The views of a scene show one set of named points, each view turned or mirrored, shifted and resized as a whole, with a little noise and some points left out.

Scene 1
View 1
(214): 15 3 10 -10 -14 -29 -17 -3 11 -8 -12 7 -32 2 -10 4 6 -4 2 10 -5
(123): 4 21 4 40 -5 -42 -12 31 -16 8 2 21 -9 -23 -21 27 -30 -11 -21 24 -19
(120): 22 2 -4 15 9 -22 -18 -2 16 -13 -13 24 -14 -2 -19 15 -6 -10 -13 8 6
(249): 12 8 6 8 -6 -30 -15 6 4 -4 -8 13 -23 -4 -14 12 -6 -7 -7 13 -6
(124): 26 0 1 -2 -6 -29 -22 -7 19 -12 -20 21 -27 -1 -19 9 4 -8 -5 5 2
(111): 10 -3 17 -34 -16 -16 -13 -17 17 -13 -9 -12 -43 20 5 -10 22 3 15 9 1
(275): 7 0 22 -36 -28 -26 -14 -11 12 -8 -10 -12 -49 15 3 -10 22 3 18 11 -7
(118): 7 8 6 13 2 -23 -11 8 2 -4 0 8 -16 -1 -9 12 -11 -5 -9 17 -4
(229): 36 -7 7 -34 -27 -35 -29 -23 31 -17 -34 17 -50 7 -17 -2 27 -8 11 -3 2
(258): 9 5 9 0 -5 -23 -12 2 7 -6 -4 5 -25 3 -7 7 -2 -3 -2 14 -4
(272): 6 9 6 12 0 -24 -11 8 2 -4 -1 8 -17 -1 -9 12 -10 -5 -9 17 -4
(137): 12 -1 18 -33 -25 -27 -16 -12 14 -9 -13 -7 -47 13 0 -7 21 1 15 9 -5
(169): 20 9 -4 25 2 -34 -19 10 6 -5 -13 30 -13 -14 -25 22 -15 -13 -19 11 -3
(70): 21 2 4 -2 -9 -30 -20 -4 14 -10 -16 17 -28 -2 -17 9 3 -8 -4 8 -1
(244): 15 8 2 15 -3 -31 -17 7 5 -5 -9 19 -19 -8 -17 16 -9 -9 -12 13 -5
(266): 10 8 7 5 -7 -28 -15 5 5 -4 -7 10 -23 -2 -12 10 -4 -5 -6 15 -6
(44): 14 -1 15 -27 -21 -26 -17 -12 15 -10 -14 -2 -43 11 -4 -4 17 0 11 8 -3
(263): 29 1 10 -24 -35 -45 -28 -10 18 -8 -30 18 -49 -4 -20 4 17 -10 7 2 -9
View 2
(70): 8 -2 -1 -5 -7 -18 -4 13 4 16 1 3 23 1 7 -8 0 -1 -3 -1 -5
(275): -5 4 15 8 -12 -7 -6 20 7 0 2 -15 -12 15 -2 20 -11 -1 10 1 -16
(272): 9 -12 0 -6 2 0 -7 17 -2 20 4 18 20 -1 4 -5 10 9 -15 -3 4
(229): 0 13 3 2 -20 -38 -3 10 11 3 -5 -25 15 11 7 -2 -17 -16 19 1 -20
(244): 14 -8 -3 -8 1 -12 -3 12 3 23 5 17 27 -4 8 -11 9 5 -14 -2 1
(258): 6 -6 3 -3 -4 -5 -6 16 1 15 3 7 14 3 4 0 4 4 -7 -2 -2
(44): -2 2 9 4 -12 -12 -7 17 5 4 0 -13 1 11 1 10 -9 -2 8 0 -13
(169): 19 -9 -8 -13 2 -18 -1 9 3 29 5 23 39 -9 12 -20 13 4 -18 -2 4
(120): 8 -11 -7 -8 -5 -14 -9 12 -6 21 -2 10 40 -1 8 -20 5 0 -8 -5 3
(124): 7 -4 -4 -6 -9 -22 -7 11 0 15 -2 0 33 2 7 -14 -1 -5 0 -3 -5
(214): 6 -1 4 -1 -6 -12 -5 15 5 12 2 0 11 4 4 2 -2 0 -1 -1 -7
(249): 11 -5 2 -6 0 -9 -4 15 4 19 5 12 17 -1 6 -4 6 4 -10 -1 -1
(123): 29 -11 -4 -15 17 -3 5 13 10 39 16 43 23 -17 12 -11 26 17 -35 0 9
(137): -3 4 12 6 -12 -10 -7 19 7 1 0 -15 -7 14 -1 15 -10 -2 11 0 -16
(263): 11 14 4 -2 -11 -36 4 9 19 11 3 -12 9 3 9 1 -9 -10 9 4 -19
(118): 10 -13 1 -6 2 1 -8 16 -3 21 4 18 21 -1 5 -5 10 9 -15 -4 4
(266): 10 -6 1 -4 0 -7 -5 16 3 19 4 12 18 0 5 -4 6 5 -11 -2 -1
View 3
(244): -3 -2 2 31 -1 0 2 -5 2 2 -7 -2 11 12 6 -14 -24 6 13 0 15
(70): 2 -5 -2 20 -3 9 3 -4 14 -4 -3 -3 6 14 3 -8 -15 -1 16 2 0
(123): -5 4 13 42 9 -16 -1 -6 -24 9 -13 5 24 4 6 -27 -45 18 15 -7 41
(214): 6 1 -1 16 -7 9 -2 -7 11 -8 4 1 6 6 -6 -10 -9 -5 13 -2 -2
(272): -3 4 1 35 -9 -4 -2 -9 -3 1 -4 1 9 6 0 -15 -17 3 3 -2 16
(263): 16 -7 0 -3 7 24 2 0 22 -12 6 0 8 9 -4 -7 -13 -7 36 -1 -16
(229): 14 -10 -7 -5 -3 30 5 -1 36 -15 7 -5 -1 15 -1 1 -1 -14 30 3 -29
(118): -4 4 1 35 -10 -5 -2 -10 -2 1 -4 0 9 6 0 -15 -17 4 2 -1 17
(249): 2 2 2 25 -4 2 -1 -7 2 -2 -2 1 10 7 -1 -13 -18 1 12 -2 9
(111): 11 8 -9 8 -23 18 -7 -13 22 -17 16 4 -3 0 -18 -5 15 -17 2 -1 -20
(137): 16 6 -5 3 -14 19 -8 -10 19 -17 16 6 1 -2 -19 -8 7 -15 11 -3 -18
(124): -2 -9 -4 22 -5 10 6 -4 19 -3 -6 -8 3 20 10 -5 -14 -1 16 4 -2
(169): -7 -7 3 35 5 -3 6 -3 1 6 -14 -6 13 19 16 -14 -34 12 18 1 20
(266): 1 2 1 27 -6 2 -2 -8 2 -2 -2 1 9 7 -1 -14 -16 2 9 -2 10
(120): -9 -8 -4 35 -7 1 6 -5 11 2 -11 -10 4 21 15 -7 -19 4 7 5 10
(258): 1 4 -1 26 -11 2 -3 -10 4 -4 1 1 6 5 -4 -13 -10 -2 4 -1 6
View 4
(111): 10 16 5 -2 22 25 1 16 -20 -4 18 20 -9 25 13 8 -13 12 -12 -6 40
(266): -11 13 10 -22 2 1 12 18 -10 10 -20 11 23 -7 -4 10 -22 21 -13 -9 13
(263): -17 -3 18 8 9 -2 16 30 -38 7 13 11 6 6 -27 4 -26 -5 -24 -9 40
(123): -22 5 16 -41 -25 -13 12 12 1 32 -60 4 53 -32 -13 10 -33 22 -16 -5 -14
(169): -30 13 13 -29 -1 -20 26 29 -9 7 -34 8 40 -25 -20 12 -28 27 -13 -17 3
(120): -25 22 7 -28 14 -14 27 30 -8 -7 -19 12 27 -15 -10 14 -21 34 -7 -22 11
(275): 11 8 10 3 14 26 -4 12 -25 7 16 17 -8 26 8 6 -16 2 -16 -1 41
(258): -6 16 8 -22 6 6 9 17 -9 6 -16 13 19 -1 3 11 -20 22 -11 -10 16
(272): -7 18 8 -30 2 4 9 14 -2 10 -28 12 26 -7 5 12 -21 28 -9 -9 7
(229): -16 6 13 13 26 0 20 36 -41 -10 30 16 -6 14 -23 7 -20 0 -19 -15 50
(124): -23 16 10 -15 17 -10 26 32 -19 -7 -4 13 18 -7 -15 11 -21 23 -12 -20 23
(244): -19 13 12 -26 0 -9 18 23 -10 8 -27 10 31 -15 -11 11 -24 24 -13 -13 8
(118): -10 18 7 -31 1 2 11 16 -2 9 -29 12 28 -9 3 13 -21 29 -9 -10 6
(137): 7 8 10 2 16 21 0 15 -26 5 15 17 -6 22 4 7 -17 4 -17 -4 39
(44): 1 10 9 -2 16 16 6 18 -24 1 12 16 -3 18 1 8 -18 8 -15 -7 37
(214): -7 11 10 -11 9 5 11 20 -18 5 -4 14 12 4 -5 9 -21 13 -15 -9 25
(249): -13 11 12 -21 2 0 12 19 -12 11 -20 11 23 -7 -6 9 -24 18 -14 -9 14
View 5
(214): -7 -14 8 5 -2 -20 -2 10 7 -17 -27 3 8 2 -1 -12 16 4 0 -10 9
(266): 0 -11 -5 0 10 -24 -1 -2 9 -18 -17 3 23 4 7 -12 16 11 2 -12 11
(70): -2 -21 3 2 -1 -20 -2 2 11 -13 -20 -3 20 4 -9 -14 20 2 1 -13 1
(124): 1 -32 7 -2 0 -20 -5 1 11 -14 -17 -7 25 5 -20 -13 22 -3 1 -16 -1
(120): 7 -34 -1 -9 15 -27 -7 -10 11 -19 -8 -6 41 7 -13 -11 23 4 4 -21 6
(118): 4 -12 -7 -5 20 -28 -4 -7 6 -24 -12 5 31 4 12 -9 14 14 4 -14 19
(123): 20 6 -45 -3 26 -29 11 -27 19 -11 7 1 55 4 35 -20 16 25 4 -6 8
(169): 14 -21 -21 -5 14 -25 3 -19 18 -11 1 -7 49 5 0 -18 23 9 3 -14 -3
(258): -3 -13 4 -1 11 -24 -4 3 5 -23 -21 5 18 4 6 -9 14 10 2 -13 17
(137): -21 -9 26 12 -14 -15 -4 28 0 -20 -44 8 -18 1 -3 -9 10 -1 -3 -7 14
(229): -16 -31 27 13 -31 -10 -3 25 11 -7 -39 -8 -10 1 -36 -17 22 -16 -4 -9 -14
(275): -24 -5 29 13 -14 -15 -4 30 -2 -21 -47 11 -24 -1 2 -8 8 1 -2 -5 18
(263): -10 -14 7 16 -28 -10 6 16 15 -1 -32 -7 -4 1 -17 -21 19 -9 -5 -3 -15
(272): 4 -12 -7 -4 19 -27 -3 -6 7 -23 -13 5 31 4 13 -10 14 15 3 -14 19
(44): -17 -14 23 9 -11 -17 -5 22 1 -19 -40 6 -10 1 -6 -9 13 -1 -2 -8 11
(249): 1 -11 -5 1 8 -23 0 -2 10 -16 -16 1 23 3 6 -13 16 10 1 -10 8
(111): -23 -16 36 7 -7 -19 -11 29 -5 -28 -46 11 -18 1 -7 -4 9 0 -1 -11 22

Which points are out of place in each view (at most two, in the order of its rows)? Write - if all are in place.
view 1 | (249), (124)
view 2 | (258)
view 3 | -
view 4 | (272)
view 5 | -
